Points on a hilly landscape, in no order, each with its height.
From any point a climber takes the steepest step (rise divided by distance) to one of its 6 nearest points. It stops when none of these is higher. Distance is the straight distance between rows; heights are no part of it.
<855>: [120 143 103 119 143 180  99 135 143 143 167 129  96 157 139 105 150 123
 136 113 111 132 124 119 126 122]  h=43.1
<705>: [147 159 148 127  99 128 141 114 164 145  94 143 160 149 128 120 144 132
 120 145 121  74 137 128 127 129]  h=25.7
<298>: [130 190 131 101 100 141 113 118 147 134  72 146 166 185 132  80 132 124
 116 152  78  92 133 139 135 132]  h=19.0
<864>: [182 127 157 134 106 101 141  97 135 127  87 152 122  88 117 156 127 129
 114 108 144  76 147 119 127 151]  h=68.4
<830>: [120  73 157 170 135  71 176 133 105 100 170  98 102  87 125 163  95 111
 129 104 204 174 135 130 138 126]  h=37.1
<880>: [175 175 125 133  74 139  62  69 153 100  67 150 177 175 105 118  98 166
  86 151  58  46 129 165 105 181]  h=60.0
<660>: [119 120 129 126 147 152 146 143 104 121 169 138 113 135 127 127 106 113
 117 113 144 142 140 109 130 135]  h=38.8
<307>: [159 101 162 155  97  91 136 107 132 132 106 143 123  83 123 181 141 104
 125 116 167  90 132 129 129 136]  h=52.4
<95>: [177 174 133 135  88 131  84  85 154 114  61 143 169 162 102 111 112 166
  95 149  78  63 115 156 116 155]  h=47.6
<30>: [130  67 147 170 122  94 169 138 131 128 139 114 123  87 130 179 108 100
 136 113 180 129 142 127 123 134]  h=45.0
<60>: [113 144 141 124 127 145 134 133 160 142 130 133 132 154 135 122 140 118
 115 124 124  97 148 122 138 106]  h=41.3
<493>: [187 178 131 120  87 115 102  89 147 109  76 146 159 131 105 114 119 149
 102 145 116  68 124 137 119 150]  h=26.8
<632>: [142  91 155 150 103 116 151 115 132 136 118 128 142  86 114 174 131  99
 126 123 169 107 140 130 119 135]  h=39.6
<657>: [122  57 163 163 122  78 175 149 114 108 147  92 108  86 112 177  92 103
 130 121 214 181 138 122 134 120]  h=35.4
<379>: [116 137 117 130 143 160 121 145 147 138 146 143 121 157 132 114 134 111
 122 109 119 116 148 119 136 119]  h=46.9
<980>: [127  92 139 147 138 140 148 135 120 126 164 123 131 127 133 145 109 106
 110 113 153 148 142 132 133 138]  h=22.1
<122>: [118  90 148 148 141 128 160 141 131 116 168 116 111 116 124 148 105  95
 127 108 162 158 148 123 134 137]  h=11.7
<773>: [106 147  83 109 128 186  93 145 154 143 136 129 120 161 135  81 167 141
 143 130  71 127 122 125 128 134]  h=38.7
<139>: [108 189  73  57 152 190  72 159 165 113  70 149 152 179 124  62 183 141
 140 151   7  99  89 143 117 165]  h=24.8
<450>: [114 101  99  98 191 141 142 132  95 152 194 115 121 109 154 134 121 137
 145 140 139 203  95 100 148  92]  h=54.0
<18>: [ 92 148  76  80 150 186  72 162 169 134 114 116 141 161 130  62 176 152
 162 141  49 133  91 149 113 133]  h=20.1
<548>: [189 144 162 165  74 116  82  62 140 102  52 158 151 144  96 120  93 155
  86 125  89  56 136 153 113 174]  h=56.0
<472>: [110 118 109  77 185 162 135 126 111 143 178 114 116 129 123 105 123 129
 153 135 115 179 102 107 135  94]  h=49.3
<150>: [135 122 142 137 131 147 138 144 147 130 137 145 136 140 122 120 131 109
 121 103 135 101 139 128 129 130]  h=41.5
<354>: [105 123  94  82 167 188 113 133 121 136 147 109 117 133 131  92 140 143
 158 138  99 171 105 114 136 114]  h=44.9
<767>: [118 149  95 125 127 166 104 148 158 126 135 134 123 153 126  83 158 134
 145 126  87 112 129 113 129 124]  h=44.3
<823>: [ 99 145  77  92 151 202  80 160 161 140 127 119 124 152 138  94 183 139
 163 139  78 134 104 122 116 121]  h=34.8
<446>: [178 153 147 132 105 117 127  85 150 134  83 157 151 119 114 127 131 131
 121 138 139  58 129 127 129 144]  h=28.4
<978>: [112 182  97 110 120 168  92 144 166 129 111 140 120 175 135  91 177 148
 132 133  66 110 111 127 127 122]  h=37.0
<87>: [100  96 114 117 166 112 154 157  70 144 198 109  96  99 146 144 118 145
 147 132 164 203 105  99 143  90]  h=16.2
<983>: [ 84 105 135 113 205 101 178 165  74 133 198 103 117  86 165 143 128 165
 172 138 147 211 101 103 137  63]  h=54.5
<138>: [153 166 138 112  97 132 118 106 148 122  68 144 187 163 120  96 131 124
 113 154 110  76 141 143 120 138]  h=8.4
<185>: [142 163 140 120 115 125 136 120 166 144  99 136 156 177 121  97 137 124
 116 149 126  91 131 140 121 118]  h=21.6
<357>: [153  89 168 181  81  73 142 115 123 137 107 139  84  56 126 208 124 104
 114 105 191 119 149 132 111 133]  h=54.6
<599>: [192 167 157 156  88 108 113  78 130 107  76 153 156 109 103 127 114 141
  97 133 120  58 134 147 125 169]  h=40.8
<897>: [115 127  90 107 157 179 111 144 140 153 156 128 105 146 132  83 144 134
 150 127 103 135 124 101 124 121]  h=42.8
<786>: [112 110 112 134 166  96 164 148  76 132 197 106  97  97 138 157 103 137
 143 124 180 208 118 107 145 112]  h=16.0
<169>: [178 144 167 159  93  86 123  82 132 113  79 153 126  89 115 154 112 115
 117 105 132  73 145 132 127 149]  h=59.1
<418>: [100 198  88  88 128 182  82 151 170 131  95 147 142 182 127  63 174 159
 145 148  47 104 106 132 119 151]  h=23.2
<497>: [125  56 153 168 110  80 149 131 115 124 127 106 100  66 119 196 106 105
 130 112 200 145 144 127 108 137]  h=46.7
<677>: [116 185 113 112 107 151  96 135 149 120  98 145 135 193 135  81 156 128
 125 139  79 100 138 145 141 116]  h=31.4
<226>: [139 116 141 139 122 129 152 140 155 127 126 137 151 123 121 142 133 116
 123 122 146 100 150 118 127 132]  h=38.2
<468>: [145 106 148 141 126 117 162 111 150 139 127 129 137  97 136 161 113  98
 126 126 154  93 142 121 123 128]  h=28.0
<653>: [150 184 123  98  82 138  90  92 143 119  62 151 186 168 123 101 117 141
  89 175  69  64 136 164 124 148]  h=31.3
<237>: [110 149 133 128 102 152 118 135 154 138 122 133 135 159 142 103 155 127
 134 136  96  98 139 132 129 118]  h=35.5
<282>: [ 89  95 115 100 188 111 160 147  68 144 182 109 107 106 164 135 112 148
 151 146 148 207  90 100 147  88]  h=46.6
<335>: [150  96 155 173  93  69 143 103 116 121 102 133 100  70 129 194 129 102
 116 101 187 106 152 130 119 157]  h=65.6
<525>: [140  73 144 162 108  88 153 123 132 128 122 130 117  78 118 180 127  94
 116 109 184 129 138 141 123 116]  h=49.4
<577>: [123  64 155 161 118  83 168 142 120 116 139 100 109  96 109 173  86  91
 136 113 186 163 137 146 124 134]  h=40.9
<945>: [152  84 155 169  83  78 154 123 119 131 117 130 109  72 133 210 129 103
 126 101 198 112 158 135 116 127]  h=56.1
<521>: [122 202 108  91 110 157  87 138 169 122  60 152 147 200 138  83 153 145
 124 145  34 100 130 149 110 123]  h=12.4
<481>: [117  93 136 149 145  63 167 154  77 122 202  81  96  88 140 146 114 128
 143 128 198 209 131 108 151 112]  h=34.6
<913>: [144 187 113  86  99 149  83 106 149 116  61 156 193 197 112 102 124 141
  82 161  52  82 122 163 119 158]  h=26.2
<5>: [111 173 146 117 108 149 126 126 153 140 115 143 141 184 132  91 149 129
 112 122  89  96 135 136 130 115]  h=32.5
<974>: [123  75 150 168 128 100 166 130 123 130 138 126 117 100 117 184 108 105
 131 117 169 124 144 128 122 119]  h=40.7
<232>: [103 109 115 136 187  78 152 155  65 141 204  95 107  77 138 145 115 143
 147 129 177 215 106 112 152  94]  h=25.9
<825>: [177 164 148 150  82 119  73  71 146  93  52 147 168 161  91 110  95 162
  86 129  77  50 131 160 111 174]  h=60.1
<292>: [159 156 144 153  72 138  56  71 147 101  59 163 171 180  94 116  95 171
  60 142  59  47 135 184 100 194]  h=71.6
<742>: [118 136 113 133 134 177 105 135 127 135 151 128 117 146 131  93 148 127
 134 104 116 126 129 124 118 130]  h=71.2
<142>: [180 149 139 127  87 120 126 105 150 129  83 150 152 120 117 127 128 131
 120 145 122  67 140 136 138 135]  h=25.0
<889>: [ 87 102 145 151 196  94 195 182  64 147 195  76 118  89 192 135 131 143
 174 138 161 225 112  99 125  47]  h=43.6
<210>: [130 188 132  98  91 139  90 112 148 123  67 149 183 192 124 106 130 140
 107 149  76  74 124 167 115 130]  h=26.0
<526>: [ 79 113 121 101 209 137 153 145  78 153 189 111 114 106 162 123 114 147
 172 152 133 210 103 118 149  67]  h=64.7
<971>: [103  88 139 150 151 100 171 158  98  97 188 101 101 111 126 144 102 109
 123 115 177 179 131 123 152 126]  h=28.3
<126>: [149 124 152 129 102 124 137 131 144 137 108 145 151 109 126 142 127 121
 118 128 143  72 151 143 130 142]  h=42.3
<293>: [116 119  98 102 149 159 118 144 124 138 173 125 107 133 128 121 147 124
 129 117 126 159 124 112 133 124]  h=44.2
<32>: [107 101 117  85 190 158 136 138  86 157 178 109 117 118 135 116 119 144
 161 127 113 202 107 109 149  73]  h=54.4
<561>: [108 125  80 106 158 200  97 144 147 144 139 118 124 144 122  69 172 136
 159 120  83 142 112 116 122 121]  h=39.4
<483>: [ 85 180  94  72 141 182  80 152 168 131  78 140 144 180 131  80 181 150
 159 145  33 113 106 149 113 162]  h=70.0
<69>: [119 118 102 112 163 148 128 134 121 127 175 120  97 134 132 127 127 131
 116 115 141 159 114 104 135 123]  h=45.1
<926>: [101  74 150 162 129  71 177 145  94 107 167  76 104  90 127 148  99 110
 135 124 208 199 143 111 150 121]  h=34.3
<803>: [111 120  88  97 156 195  99 127 146 151 156 121 134 144 125  84 160 148
 160 139  85 151 107 117 121 119]  h=40.3
<313>: [135 202 103 100 110 139  99 118 153 112  65 142 169 187 125  79 135 142
 107 160  54  84 125 163 113 131]  h=18.2
<850>: [128  69 147 176  92  62 138 115 114 125 109 104  90  61 122 213 104 109
 129  96 227 144 147 146 120 125]  h=35.1
<603>: [105 184  73  81 137 160  66 146 149 111  57 145 141 182 136  68 169 143
 135 139  18 109 109 140 119 169]  h=9.2
<929>: [113 146 122 126 110 159 109 143 149 123 137 131 121 152 141 101 147 121
 123 110 110 115 143 120 121 104]  h=40.4
<394>: [124 102 107 107 166 126 153 126  82 141 178 103 105 119 132 147 109 133
 130 119 150 201 112 112 151 105]  h=30.8
<366>: [104  90 155 162 151  63 184 160  79 116 190  88  91  85 129 153 114 125
 148 115 207 200 138 119 154 133]  h=33.5
<575>: [135  96 152 159 111  99 152 113 132 139 109 132 129  79 129 187 122 112
 129 106 173 108 143 119 117 134]  h=46.0
<346>: [121  58 160 178 108  45 162 126  95 128 120  93 100  83 114 187 103 112
 151 131 236 184 137 116 120 127]  h=4.5
<120>: [106 214  97  87 128 162  83 147 156 122  71 164 161 198 138  70 159 135
 129 152  16 105 100 141 111 149]  h=1.5
<319>: [172 121 174 161  79  72 137 107 121 125  88 154 115  69 122 192 129  99
  95 100 167  80 159 129 113 142]  h=53.2
<378>: [150 139 144 131 105 122 144 120 153 139 109 149 153 134 126 130 128 129
 118 139 150  89 142 143 129 135]  h=32.7
<541>: [189 156 169 155  91 102 121  77 136 108  74 152 144 105 130 154 117 135
 110 129 129  77 141 136 126 159]  h=51.1
<295>: [118 113  84 101 177 164 126 133 103 153 174 113 102 131 129 120 120 121
 148 129 118 184 103 105 127 108]  h=48.7
<569>: [116 101 112 123 162 127 145 133  85 104 198 122  92 112 135 140 106 119
 120 123 155 174 111 106 151 127]  h=21.9
<957>: [109 107 120 120 158 121 156 131  93 132 183 112  95 112 121 139 100 125
 123 120 168 194 124 109 148 129]  h=1.1
<636>: [117 122 125 130 136 166 125 135 130 131 170 137 110 140 125 108 127 119
 120 110 134 126 139 108 130 123]  h=48.0
<943>: [ 95  98 118 152 181  69 172 162  57 134 197  80 111  84 170 142 112 144
 165 139 182 220 109 114 149  89]  h=43.0
<430>: [117  96 142 139 143 136 153 134 105 111 187 124 106 133 125 143 107  99
 123 109 171 153 145 112 140 125]  h=20.5

For each start below, name the point where the climber stops.
<138> -> <292>
<561> -> <526>
<313> -> <292>
<803> -> <526>
<521> -> <742>
<298> -> <742>
<926> -> <335>

Call two points neighbours if one is among the 6 nearest of the other. Go from one point of each pair to the other, from neighbour to neighbour, staying as high as possible. Name the lowest point that can't be avoided.
<864> / <292> -> <599>
<864> / <335> -> <319>
<742> / <526> -> <69>
